Points, in no order, along strands that fork, close into loops and pass close to each other.
Two points are linked if the straight distance between their rows is under 50.2. Some points are linked to none.
zurol: [-33  -3  23   3  -1  20  22 -19  25  13  -1 -17 -11  15  -1   8  20 -22
   9   8  -1   4 -15  -8 -10  -1 -13  16  25  -4  32]
rimo: [ -7  -7  -1  -8   1 -17  22  45 -20   5  -6  12 -15   5  22  12 -17  23
  -3  21  11   9 -10  13  -9  22   4   3   3  22  14]
losas: [-14  17   4  10  22  -1   8  25 -13  -8  27  12  -3  -6  -5  32  -9 -15
  26 -13  38  -3  12   2 -13 -32  10 -17  -1   1 -11]
modin: [ -8   8   5   1   6   5  -3  -7  20  24   0   3   6   3   6  23  -3 -19
  -1 -21   9   3  10 -10  11 -17  12   6  -9   9  10]
sevot: [-23   4   8  11  17   2  17  36 -19  -9  24   9 -12  -6   5  29 -16 -12
  21  -3  36  -2  10   6 -13 -21   3  -7   7  10 -10]
Gagob: [ 28  -2   0  -4 -11 -21   1   3 -27  -9   7  13  16   0   0   2   3   3
  -5   0  15  -2 -19   9 -11  -9   1  10 -26 -10  -6]
gedip: [-29 -13  -2   4   8  15   6  21 -16  -5  26   4 -35  -7   9  20 -17 -15
   6  -4  17   6  11   5 -19   8 -16  11  22   7  15]
ladog: [ -7 -17  -2  13   6   8 -29 -30   2   8 -29 -15  -2 -11  -1 -33   1  -6
  -2  15 -16 -20   9 -13   9  13   4  -9  20   5 -10]
riri: [ -4 -10 -11  16   6   0 -29 -36 -11   0 -12  -4 -14  -3   5 -31 -10  -8
  -7   0   4 -24   6 -13 -13  23   1   2  16  -8  14]
zarav: [ 49   9 -10  -8  13  -8  -7 -18  -7   8 -13   4  31   7  -8  -6  -5  -9
  -4  -9   4   8  -9   9  -7 -27  18 -23 -21 -12  -1]
Kinul: [-16  18 -12   1  -4  -9  15  24 -17 -24  39  15 -44 -21  -6   1 -15   7
  21  -5 -19  12  30 -12 -27  -4 -10  -5  30 -26  -4]
Lin: [  2  -1   9  -1  -9   3  17   7   8   7   4   7 -10  -1   4   6  13  -1
  -7  11 -12  12 -24   1   5   7  -9  23 -10  19   1]
fani: [ 19  -6  -7  -7 -25 -19 -39   5 -17 -14 -10   1  13  -3  -9 -16  19  32
 -24  21  -8  -6  -1   2   7   9  -2  18  13 -24 -21]
zoka: [ 19  -8  -3   8   8 -11  -9  11 -16   4 -16   6   2 -14   2 -12  18  31
 -20  40 -17  -4 -10 -10 -13  15   4   8  -3  11 -15]
madak: [-12   2  17   5  -1   8  17  -8  21   7   6  -2 -12   5  -6   5   6  -3
   6  15  -6   5 -19   2   3  17  -6  15  -5  13   2]
gigo: [ 37 -12 -29   7  -1   6  19  -3 -13   2 -13   6  14 -10  -9  -2  18  16
 -11  21 -30  11 -30 -13  -5  -1 -16 -12 -16   3 -11]
gilik: [-19  -6  18 -14 -19  22  24  -5  32  16   2 -15   7   0   3  12  17 -26
   4 -13 -14  20 -13  11  14 -33  -7  15   8   1   6]
bude: [ -3 -18  -1  15  13   1 -32 -36  -8   9 -22 -15   3  -4   3 -30  -7  -8
  -3  14   1 -32  15 -14  -6  13   8  -4  16 -10 -10]
ran: [-13  10   0   2  -6 -14  15  34  -6 -26  40  14 -11  -7 -18  23 -10   8
  19   4   7   0  12   6  -4  13  -8 -13   1 -15 -18]
Para: [-23  16  -6  14  29  -1  17 -21   9   7  20 -10 -18  10  -6   9 -21 -15
  25 -18  10 -14  19 -20  -9  -8  15 -21  -8 -11  16]
vam: [  3 -11  -3 -12 -12  14  -4  20  -4  -3  -9  16 -23  -3  20  -3  29   5
 -23  10 -12   9 -18  -4   6  11 -16  22   4  25   7]
Tetu: [  7   3  13  12  19 -21  -3   2 -29   2   2   5   6  11  15   6  -5   7
  -4   9  42 -18  -7   1 -14   9  12   1  -5   9   0]
fisi: [-22  -6   6   2   2   4   6  36 -28 -11  27  13  -9  -8   7  24 -15 -12
  14  -7  36  -1   8  13 -11 -18  -3  11   2   2  -4]
ziti: [  2  23   2   0   2 -25  16  41   2 -27  36  14 -10  -5 -25  24  -6  18
  18  10   4  11   2  10  -2  17  -2 -29  -1 -10 -24]
reto: [  5 -17  -3   6 -12  -7 -44   3  -3  -8 -26 -10  -5 -30  -8 -26  23  16
 -20  37 -24  -9  10  -6  12  10   1  -7  21  -5 -22]
pofu: [ -1  19   8 -12  10  11   4 -12  32  26 -41 -10  35  10   5  -5  17   8
  10 -14 -19   8   4   0  27 -24   3 -18  -1  22   2]
luz: [  4  -5   6   0  -8   1 -28 -26 -10   3  -9  -3  13  10   4  -8  -9 -17
   2 -20  12 -26  12  -6  13  -6   5   2  -2  -7   5]
memok: [  1  -2  10   4   8   5   1   6  -5  22  -4  13  -8   5  23  20  14 -12
 -18 -10  12   6  -3 -16   5 -13   7  19  -2  23  13]
pere: [  3  -1   8   2  -9  -4 -17 -18  -9  -4   5  -5  14   9  -6  -3 -16 -16
  11 -17  14 -22   5   3   8  -2   8  -1 -15 -15   1]
Dilef: [ 26  16 -13 -14  23   8   1  -9  15  22 -49 -11  38  -6   1 -18  18  19
   3  -5 -23  14   9  -1  14 -36   6 -38  -3  21  -5]
Dib: [ 26  -7   0   9   7  -8   0   0 -21   5 -11  11   7   2  10  -2   8   4
 -13   9   4  -4 -15 -12  -8  -5   7   9 -16  14  -3]
Pidi: [ 26  -1  -4  -5  -8   1  -5  -9  -4  10 -27   9  26  -1  12  -1  12  -6
 -13 -21  -4   4   2 -14  16 -34  14  -8 -18   1  -2]
rodu: [  4  -6   4  16  16  -7 -23 -32  -6   8  -8 -13   7   6   1 -16 -10  -6
   1  14  17 -32   7 -10  -8  16  14  -1   0  -7 -10]
sal: [ 15  16   3   8   5 -29   2  19  -4 -19  16   7   5   7 -18   8 -12  33
  -1  29  15  -1  -3   5  -8  31   6  -7  -5  -1 -17]
niden: [ 16  -8 -16 -11  -8 -16  32  43 -25  -6   5  16   4   0   8  16 -10  22
  -7   8  -7  20 -16   8 -13  12 -10  11 -11   4   6]
patus: [-30 -15  -5  -7  -2  25  11  25  -8 -16  37   5 -28 -12   2  23 -12 -10
   5   3   5  13  14  14 -18  -9 -18  18  25   7   0]
Gar: [ 14  -8  10   2  -6 -12 -36 -11 -32  -2  -6   5   4   4  10 -13  12  12
  -7  18  19 -24  -8   0  -9   7  -1  17   3  -5  -9]
sosi: [-19   3   3   4   6  17  10 -29  23  17 -15 -19   1  13  -4 -14 -15 -13
  17 -19 -16  -5   5  -6  16   2  -4  -4   4   6  16]
Ramip: [ 14 -12   3 -13 -21  -6 -47 -15 -36  -7 -13  -3  -1  -3   6 -24  25  14
 -10  16  10 -22  -4   6  -1  -9  -9  14   5 -12 -19]
Kopu: [-28  -5 -14 -12  -9  18  17  28  -2 -23  44   1 -31 -14  -6  22 -12   9
   7   8 -12  22  22  10 -19  -1 -25   9  39  -4  -3]
Dipu: [-22 -15   1  -9 -20  22  11   9  15  -5  25  -1 -16 -12  -2  14   1 -21
  -7  -8 -14  13  -5  14   4  -5 -19  24   9  -1   3]
reve: [  2   9   9   6  18   4  -1 -25  27  13 -11 -11  13  12  -6   1  -9 -10
   8  -4  -1  -6  -1   1  12  -1  17 -13 -15   9  -3]
Nus: [ 30 -11 -16   0  -8   0  22   2 -15   0  -3  14  18  -3   8   6  10  -7
 -15 -16 -10  11 -21  -7   0 -20  -2   1 -26  -7  -1]
zigob: [-15 -11   4  -4  -4  15  -2  10   5   3   8   7 -27   1  10   9   9  -9
 -12   2  -3   8 -10   5  -1  23 -21  22  17  17  15]
Fogu: [ -7 -11  -1  -1 -18  14 -12 -12  12  -2  -9   5 -12  -6   3 -11   7 -13
  -9   1 -16  -2 -11  -3  20  16 -10  11   8  11  -1]
turu: [ -8  13  -3 -12   5  10  -2   3  23  11   2  -2  33   5  -6  14 -18 -17
  14 -42   2   3  23  17  16 -26  16 -19 -20 -12   3]
rabib: [  1  -9 -11  10  -6   1 -37 -26 -19  -7  -5   4 -15  -3   6 -21  -9 -11
  -4  -7  12 -20   1  -9 -13  23  -8   7  14 -12  18]
lak: [-14 -12   1 -10  -8   2   6  42 -30 -13  26  16  -5  -9  11  19  -8  -8
  -3  -7  25   5   0  23  -8 -13  -5  23   0  -4   0]
luma: [ -9 -10   7  -2  -3   3  11  25  -7   1  13  12 -17  -1  12  13   2  -5
 -10   5   4   7  -9   8  -3  12  -7  21  -2  18   7]
Nubuk: [  5  15   1  -6  -9  -9  34  26  24 -16  35   7  -4  -8 -20  17   2  13
   3  10 -12  29 -14  19   0   5  -3  -4 -16 -10 -16]
tutev: [-23 -13  13 -13 -18  24  20   2  22   6  18  -8  -7  -8   2  17  10 -26
  -1  -9 -13  18 -11  16   5 -27 -10  22   6  -1  -1]
vuk: [  7   9   5  -1   2  -4  -2  -4  11  30 -11  16   9  -1  16  25  10  -8
 -11 -18  10   7   5 -20   5 -21  16   6 -13  13  12]
Rediv: [ -5   3   7   9  14 -19  23  35 -32   4   2   9  -6   4  19  19 -18   3
   6   2  42  -2  -8  10 -13  -4  11 -11  -3  19   9]
Dit: [-34  14   5   8  28  11  34 -13  11   6  28 -12 -29   5  -5  19  -4 -15
  34  -3  -1   2  11 -17 -20 -18   2 -16   9  -6   7]
Fira: [  4   0   9  13  16 -17 -16 -21 -20   1   5  -2   7  12   4  -1  -7  -1
   3  10  38 -27   0  -5 -10  13   9   4  -4  -2  -4]
voluv: [ 14  12   6  12  24 -26  13  17 -26  -1   7  10   4   6   5  17 -12   2
   6   0  42  -3 -12   9 -18  -6  10 -13 -13  12   7]
muli: [ -1  11  10   6  13 -13  25  22   1 -10  22  10 -13  -1  -8  15  -8   6
   9  14  13   7 -10  13 -10  13   1 -10 -15  15  -7]
sakab: [  7 -17  -2  -4 -18  -1 -57 -12 -22 -14 -20  -2  -2 -13   0 -26  23  10
 -14  19   3 -22   3   1   0   3 -10   1  17 -12 -14]
Pigep: [ -5  -6   4 -10 -14  12  -8  -8  13  11 -21   2  12  -2  15  -2   7 -18
  -5 -31  -7   2   8  -7  34 -22   3   0   1  12   4]
sumat: [ 35  -1  -1 -17  -9  -5 -13 -16 -15   5 -35  -6  43   4   9 -18  12   4
  -5 -20   5  -6  10   5  12 -43   8 -20 -13 -14 -17]
linul: [  1   2  10   8   3  -9  -7  -8  -6  -5  17   1   5   7  -6  11 -13 -18
  12 -10  23 -16   5   1   1  -4  11  -2 -16  -5   1]
bada: [ 34  -4   2   8  11 -15  -8  -7 -33   6 -14   6  15   4  10  -2   9   7
  -9  15  14 -10 -10 -12 -16 -14   8   2 -12   4  -5]
Zap: [  5 -13 -12   1 -10   5 -48   3 -14 -15 -21   8 -13 -13   4 -17  25  11
 -21  18  -3 -14  -3  -7   2  19  -8   5  16   7  -5]
lifu: [ 12  -5  -2   4   5  -7   3  15 -12   5 -12  11  -5  -4   8  -6  11  29
 -18  31 -11   5 -13  -7  -7  26   2  17  -1  20  -7]
korot: [  0   3  -3  -2  -1   0   0 -22  -4  -7  -5 -19  22  13 -13 -29 -37 -11
  19 -28  -7 -22  26   3   4  -1  -2 -16  -8 -15   7]
mugap: [  6   2   0   9  24  -3 -24 -36   5  13 -20 -26  25  18  -1 -18 -26  -5
   9  -1  10 -32  26  -4  -5  -2  15 -20   0 -14  -4]
fopef: [ -4   8  11  10  -2  -5  13  -3  22  -2  13   3  -6   3 -17   4  -2  12
   3  21  -8   4 -12   3   2  29   0   2 -11   6  -9]
tefab: [ -4  -4 -21  -9 -25   0 -16  25  14 -23  18   9 -10  -1  -5   8   4   6
 -27 -15 -11  17   0   7  12  30 -18  23  22 -21   5]
gobev: [-10  11  -4   3  15  11  11 -19  13   4   1 -21  10  15 -12 -13 -32  -8
  24 -29 -13 -14  25   0   7  -4   5 -22 -14  -6  14]
Rufid: [ 15 -13  -5   6  -9 -11 -27   9 -11  -4 -21   0  -2 -24  -6 -19  25  25
 -24  37 -23  -7   0 -12   4   6   3   6   6   3 -19]
vib: [-23  12   3   6  15  11  23 -17  18   3  22 -15 -18   8 -12   9 -17 -15
  33 -13  -8  -2  12  -8  -7 -10   3 -20 -10 -11  10]
Sab: [-22  -1 -16 -11 -11  11  12  34   7 -22  42  -2 -29  -7 -11  24  -9  14
  -3   0 -15  27  18   8  -7  10 -24  12  36 -14   3]
lozi: [ 18 -17 -14  -6 -13  -2  29  20 -20  -3  10  17  12 -13  12  14   9 -12
 -16 -22   1  11 -20   6  -5 -25  -2  15 -25 -15   0]
savi: [-13   0  -3  -2 -24   7  12 -17  25  -5  -4 -11   8  -5 -19 -25 -17   3
  10  -9 -30   2   4   7  20  22 -15  -3   4  -5  -4]
nul: [ 38  14  -7 -16  15  -1  -3 -12  11  11 -21   0  38   6  -6 -10  -5  -7
  -3 -20  -5  11   2  16   8 -25  20 -28 -19  -1   0]
vil: [ -9  -4   6  -8 -29   6  24   3  30  -6  14  -1   3  -8 -11  -1  -1  -3
  -3  -5 -20  12  -9  18  19   8  -5   6 -11 -13 -13]
ral: [  1   7  10  11  18 -13   5   6  -6   0  15   6   0   5   0  20 -10 -14
   8  -5  32  -5  -2   1  -6  -4  13  -5 -17   8   2]
Bunug: [ -9  12  -3  -5 -18   4  27 -16  25 -10   2 -19   1  -5 -25 -37 -28  12
  24 -15 -39   7  16   5  11  20 -14 -13   1 -14   4]
Tuzam: [ 26  -8  12   6   8 -14 -30 -15 -32   9 -19  -6   8   0  10 -13  18   9
  -9  26  18 -24  -4  -7 -17 -18   8   4  -3  -6 -19]
pugil: [-10  -5 -23 -10 -19   6 -17  33   1 -30  28   9 -16  -3  -3  15  -7   4
 -15 -19  -2  20  10  12  -6  26 -25  18  25 -23  13]
razaz: [ 24   6   5   9  20  -2  -3 -21  14   8 -12  -5  13   2  -8  -7  -1  -4
   0  14  -3  -2 -14   4  -3   0  22 -13 -17  11 -14]
voten: [-15   6  20  10  26  -1  34   9   4  15  10  -1 -15  11  10  21   4   0
   4  12  20  14 -15   5 -10   7   2   1  -3  25   7]
Pezup: [  8   1   1 -14 -14   4 -11  -7   7  14 -29   5  26  -1  15  -4  10 -10
  -7 -28  -3   1  14 -11  32 -30  13  -9  -8  10   0]
fupi: [-14  -7 -11   0 -20   6  -3  -5   1 -13  20   3 -20  -9 -10  -5 -20 -18
   4 -16  -8   0   7  -1   0  12 -12  11   5 -14  15]
nasuz: [ -8   0  17   9  20   1  29   5   2  21  -8   2 -11  12  18  10  16  11
  -7  23   7  13 -27  -2 -11  14   1  12  -1  28   6]
fovo: [ -9  -7 -15  12 -10  10 -31 -21  15  -4 -25  -4 -15 -20  -6 -25  10  14
  -9  19 -32   2  -4 -10  12  30 -14  -3  33   2  -3]
Tum: [-20   6  -3   3   7   8  -7 -14  13  16   6  -4   2   5  -1  15 -22 -23
  13 -32   7  -9  26 -13   9 -14   9  -1  -3  -7  21]
Temo: [  9  -4 -16  -9 -26  -8 -18  25   5 -21   4  12   4  -1  -2  -1  15  20
 -34  -4 -12  11  -5   4  19  24  -5  26  12 -18  -5]
duta: [ 31  -6   5 -11 -15 -10 -19 -18 -24   0 -24  -7  28   5   6 -20  11   2
  -7  -6   4 -13  -3   6   4 -34   9  -7 -16 -15 -21]
losu: [ 25   9   7  -2   1 -24  -4  -4 -23 -11  14   5  15   7  -9   3  -4  -3
   9  -2  30  -7 -16  18 -14 -13   8  -6 -25 -12  -7]
fenuv: [ 21  -6   8  -9 -24 -11 -20 -16 -25  -5  -8   2  22   6   5 -11  10   0
  -5 -11  13 -16  -9  10   9 -19   5   7 -16 -17 -14]
guf: [ -4   0  12  16  22   3  22  -3   1  20 -16   0  -6   3  11  -2  25  22
 -10  35  -4   8 -31  -7 -12  20   6   9  -2  25  -5]
fevub: [ 13  16   4  -4   4 -20  -1   3 -19 -18  30   5   9   4 -16  10  -5 -10
  20  -8  32  -5  -8  22  -9 -18   9 -20 -26 -17  -8]
met: [ -1 -12  -6 -22 -21  11   3  29  10  -5   2  13 -19  -7  17   5  28   5
 -27   4 -21  20 -19   7   7  13 -21  27   9  11   6]
senos: [ -2  -8   7  16  18   6 -13 -25   4  20 -23  -5   1  -2  10 -11  15  -3
 -12  17   1 -16  -4 -17   7   6  17   2   2  17 -11]
bokot: [ 12  18  -5  -4  -2 -24  27  44   5 -23  31  13  -2  -1 -22  21  -6  24
   2  11   0  23  -5  15  -2  12  -1 -12 -10  -6 -14]
gik: [ 13   0  10  10  22  -9 -31 -33  -3  13 -16 -18  21  12   3 -13  -7  -7
   2  15  23 -30  12  -4 -11  -4  18  -9  -1 -14 -17]
Tisis: [-19   0  32   4  -7  18  19 -14  31  14 -18 -14   6  17   3   1  30 -18
  12  14  -6   3 -26  -7   3  -6  -5  13  18   0  21]
fonis: [  6 -11  -6   2   3  -1 -42  11 -20  -7 -12   8 -10  -4  11 -10  18  27
 -23  27   3 -10   0  -5  -6  37  -5  13  21   5  -4]
duna: [-22 -10 -11   9   8  12  -5   4 -13  -6  17   6 -38  -6  12   3 -18 -19
   0 -18  17   2   6  -1 -24  15 -16  12  17   0  32]
zura: [-12  -7 -13  -3  -9  10 -14  19   9  -7   8   8 -26   0   6  10   2   6
 -14  -1  -8  12  -5   4  -7  39 -27  19  24   6  18]
pupak: [-20   2  -6  10   7  10  -2 -15   3   8  14  -4 -14   2   1   5 -25 -26
  12 -29  11  -7  24 -14  -3 -13   7   4   4 -10  30]
deme: [  2  -7   0  -5   2  -6   6  30 -16   3  -9  15 -12   2  18   2   2  26
 -16  23  -2   6 -12   2  -4  31   0  20   5  24   6]
Turaf: [  5 -20   6  -2  -7   1 -40 -15 -14  -3 -37 -19  13 -13  -1 -37   6  -4
   0  15  -8 -23  19  -1  13 -10   0 -14  15  -3 -25]
Miku: [ 11   0   0  -1   4   5 -21 -16   2  19 -44  -5  16  -8  12 -12  20   8
  -8   3  -1  -8  21 -24  19 -36  21 -21  -3  19  -5]
safa: [  0  -4 -17   3   3   3 -40  16  -7 -12  -8   8 -15   5   8  -1   6  25
 -22  10   2  -1   0  -5  -8  52 -13  13  29   3  10]
Bitil: [-10  -9   8   1   7 -12  21  41 -29   4   3  10 -13   2  21  19 -18   5
   0  10  28   4  -5  13 -10   6   8   1  -1  21  11]
Dabav: [ -1  -5  -2 -11 -17 -16  13  39 -25 -16  22  18   4  -6   2  13  -5   8
  -3  -2  16   8  -7  19  -7   0  -4  21 -11 -10  -2]
Vot: [  0 -10   1  -4 -15  17  -9   1   6   0 -16  12 -21  -5  15  -8  31 -10
 -19   3 -12   5 -18  -8  19  -3 -10  14   5  24   2]
tigut: [ 12  -3   4  10  15   4 -14 -21   3  19 -30  -5   8  -2  11  -8  17   1
 -11  11  -2 -10   3 -21  10 -16  21  -8  -4  19 -10]
Zes: [-13   9   7   6  15  10   4 -29  32  23 -16 -15   9  18  -1   2  -5  -9
  12 -12  -4  -6   2  -8  15  -1  11  -9  -3  10   6]
pazi: [  0   7   8   5  -3 -11  18  16  11  -9  21   9  -8   1 -12  12  -6   9
   1  17   1   6  -9   6  -3  23  -3   6 -12   8  -9]
Dozi: [-26  -7  -2 -10 -20  15  18  17  19 -12  39  -2 -22  -8 -13  18   0   1
  -2   4 -15  19   2  13  -3   7 -24  21  19  -6   1]
puti: [-24  10   5  13  10  -7  28  -8  14  -4  29  -3 -28   7 -15   7  -7   9
  20  16   1  -3   1 -12 -10  32  -6 -14  -1  -1  -1]
Dugud: [-14  -4 -26  -6 -16   9 -18  33  -9 -28  27   9 -27 -11   3  16 -16   5
  -5 -17   4  19  13  13 -26  20 -30  13  26 -21  21]
vofo: [  7  -4   6  -8 -12  -1 -12 -21  -2 -11  -4 -13  32  11 -13 -22 -21  -7
  13 -19   3 -23  12  17  10   2   0 -12 -15 -21 -13]
risi: [ 42   2 -11   2   5  -3  -4 -16 -12  13 -22   8  26   2   2   1   7  -3
  -9  -9   0   2  -8 -13  -2 -31  12 -14 -20  -1  -1]
dukor: [ 33  12 -10 -17  13   5   3  -9  14  14 -34  -4  43   1  -1 -16   2   1
  -2 -21 -16  12   6   8  16 -29  11 -31 -13   8  -7]
pel: [-23  11  -7  14  21  -1  15 -31   3   8  12 -16 -27   6   3 -17 -21 -11
  11 -17   6 -11  18 -20 -15   0  18  -8  -4  -9  28]
nuv: [ 16  -2  -8  -4 -18 -12 -19  14  -5 -13  -4  12   6  -4  -4  -7  12  25
 -25  17 -13   0  -6  -3   8  23   0  22   6  -2 -13]
Pem: [-16  12   0   1  -9  -4  22  20  15 -20  45   3 -22  -6 -21  20  -8   7
  21   6 -15  11  12  -2  -2  12 -13  -9   5 -15 -15]
boru: [-15  11  28   0   0  16  14 -17  37  22 -33 -16  19  20   2   1  27 -10
  17   3  -8   7 -22  -6  14 -17   2   1  12   7  16]
zonu: [ -2  -7 -13   2 -22   9 -30  -9  12 -10 -20   5 -12 -15  -4 -20  13   5
 -14  11 -26   0  -4  -5  19  25 -14   5  22   5  -5]
lini: [-18  12  -8   3  -7  -5  21  16   1 -19  44   3 -35 -10 -18  10 -14   9
  20   2 -21  12  23 -14 -12  11 -15  -6  19 -21  -1]
kifez: [ -6  19  -6   0  20   6  -2 -13  11   1   8 -16  17  17 -13   2 -34 -10
  27 -32   0 -17  33   4   3 -11  12 -32 -16 -15  15]
Gugup: [ 32  -3  -6  -4 -14 -28 -22  11 -24  -6 -10   0  18  -2  -7 -12  15  40
 -20  30  -8  -4  -7   0 -13   3  -2  16   1 -18 -21]
nedu: [ -6 -16  -5  12  -2  -1 -37 -17   6   2 -25 -13  -7 -26  -8 -28  11  10
 -10  30 -26 -12   8  -9   8  25  -2  -7  25   0 -17]
bapi: [  4 -14  -4  -8 -13  -2  23  29 -13  -6  18  19   2 -13  10  13   3 -10
 -16 -11   1  15 -12  14  -5 -15  -1  24 -17  -7  -3]
nove: [  7  -4 -14 -21  -9 -13  28  50  -6   1   0   7  -4   6  10  17  -7  34
 -12  14 -18  31 -12   6  -2  19  -8  22   6  12   9]
Dipo: [ 11  16   1  -3  12  -7   2   8  -1  -7  23   7  13   0 -12  18  -9 -21
  14 -19  25   7   2  16   0 -30  22 -16 -25 -14  -4]
fus: [ -8   8   8  -4 -20   3  29  11  34 -12  33  -3  -6  -7 -23  13   2   6
   9   8 -17  22  -9  16   7   9  -9  -2 -12 -13 -12]
Zegek: [-10   8  13   9  26  -9  34  21  -3   3  16   6 -16   4   5  21  -7  -2
   9  10  26   9 -11   8 -11   5   3 -14  -7  23  -1]
zalu: [  1  -2 -19  -4 -11   6 -33  24   6 -16  -3  10 -17   4   8   5  10  17
 -24   0  -9  10  -3  -2   0  44 -20  18  25   4  11]
vedab: [-20   5  25 -12  -8  24  32  -5  38   8  11 -21  10   7 -10  20  12 -22
  19  -5 -12  21 -12  15   2 -35  -2   3   0  -6   6]
pezor: [  8  -4   4   1 -14   2  -6 -17  13  -6  -8  -5  19  -1 -13 -18 -11  -4
   3   4 -17 -10   1   9  16  14   3  -6 -11  -2 -20]
fesu: [-19   8  -4   6   9   4  15 -27   8   4   7 -10 -38  -2   1 -25 -19 -15
  10 -18  -7  -1  11 -13 -17   4   7   1   0  -6  34]
vatez: [ 18   1   6   3  -5  -4  -3 -13  10  -4  -5   0  17  -1 -11 -11  -6  -5
   0   8  -6  -5  -9  10   7   8  10  -7 -22   2 -18]
Ruv: [-20   5  -1   4   6  10  17 -32  17  10  -9 -19 -21   6  -1 -30 -23 -12
  13 -21 -17  -2   9  -8  -3   0   1  -1   2   0  33]
Gem: [  1  21  -5   4  33  -5  -4 -24  15   1  13 -12   7  20 -13   6 -26 -14
  25 -11  14 -20  22   0  -2  -3  20 -41 -15 -10   8]
pip: [ 20  -2   0 -18  -2  -3 -17  -8  -9   3 -44  -8  45   0  10 -24  13   8
  -4 -16   3  -9  25  -1  21 -43   5 -26  -3  -1 -16]
radom: [ -3  -5  -6   6  -8   3 -32 -30 -19  -1  -5  -3  -6   5   7 -15 -13 -21
   5 -31  15 -18  11  -9  -2  -2  -2   6   5 -16  26]
Zofi: [ 11  14  -5 -10  11   9   4 -12  20  23 -48  -8  30  -4   7 -13  23  16
   4  -4 -21  13   8 -13  24 -39   9 -29  -2  26  -2]
vozi: [  6  12  -3  11  28  -7 -16 -34  10   7  -1 -19  17  20  -8  -7 -26  -8
  13  -1  20 -29  18  -3  -8   3  19 -28  -9 -14   0]
sipo: [  3  -6  -9 -26 -16   2  12  43   5  -4   5   8 -13  -1  13  12  16  21
 -24   9 -21  28 -12   8   4  18 -13  31  12  11   8]
Kog: [-11  14  19  -5   6  16   8 -19  33  25 -44 -14  24  14   6  -6  28   1
  16  -2 -15   7 -11  -6  22 -22   5 -11   9  17   8]
tudo: [ 37 -13 -25   5   0   2  21   2 -23   0  -5  13  14  -1   1   7   9   3
 -12   2 -13   9 -27 -11  -7  -4 -14  -3 -20   1  -1]
kege: [ -7  13  -1  -5  -2  12  29 -17  23  -8   4 -21  10   4 -26 -30 -30   3
  32 -16 -31  -2  15  10   8  16 -11 -25 -12  -8  -1]
razi: [-18  -4  -7  12   9   9  -6 -16  -3   7  13   2 -25  -1   8   0 -16 -28
   0 -27  14  -4  14 -15 -10   1  -2  10  10  -3  33]
Siget: [ 18  -4  -8  -8 -11 -22  15  28 -29 -14  12  18  11  -1   1   9  -4  12
  -5  -1   9   6 -17  12 -12   1  -5  14 -20  -9  -2]
gaz: [ -7  -6   8  16  17   4  -1 -14   0  14 -10   1 -10   2  11  -8  16   7
 -14  24   2  -7 -15  -9  -2  26   9  12   1  22  -8]
Nusi: [-40   2  14   6  15  18  29 -20  18  15  14 -18 -24  13  -2  14   7 -17
  15  -1   5   8  -3 -14 -20  -8  -8   9  22  -5  33]
pire: [ -2  21   1   2  20  -2   5  16   4   0  25  12   6  -7  -9  31  -7 -19
  19 -17  30  10   9   6  -8 -34  19 -15 -14  -3  -6]
lub: [-45  11  12   7  23  15  39 -17  17  13  22 -21 -24  13  -3  21   8 -15
  28   1   8   8   7 -17 -27 -18  -1  -5  20 -12  22]
resut: [ -3  -1   1  -1 -25   3   7  -8  26  -8   5  -3  10  -2 -19 -11 -13   3
   1   0 -23   3  -2   9  22  19  -5  -1  -8  -9 -13]
gapus: [ 34  -3  -2  -2 -10 -24 -16  -3 -25  -7  -9   5  18  -3  -7 -10   9  23
 -12  27  -3  -8 -13   4 -17  -1   1   8 -12 -17 -22]
Zev: [ -3  -1   8  -9 -15  15   8 -10  17  13 -31  -2   6  -1  14 -10  24  -9
  -2 -13 -17  12  -8  -8  38 -26   1  -2   3  23  -1]
pez: [ 12  -6   0 -10  -4   4 -18  -9  -8   0 -47 -11  30  -8  10 -26  16   4
  -5  -7  -2  -9  27 -10  29 -38   7 -23   4  13 -17]

A piece is all that can be reached along the links. How many separate loops has the piece of each point below (a circle has one, a figure eight two, a Y none), and how many tips (points with one link)?
Pigep => loops 0, tips 3
Gagob => loops 4, tips 1
Dugud => loops 0, tips 2
Gar => loops 0, tips 2
modin => loops 0, tips 2

A fork is a point with three links, a tip a point with one. Leave the first point through the second and follow the links. Name the first fork or tip that comes.
sosi, Zes => resut
vil, fus => Kinul
Rufid, zoka => voluv
zigob, zura => Dib
Dugud, pugil => gapus
guf, gaz => fenuv
gedip, patus => vedab
Rediv, Bitil => nedu
Gem, vozi => rodu
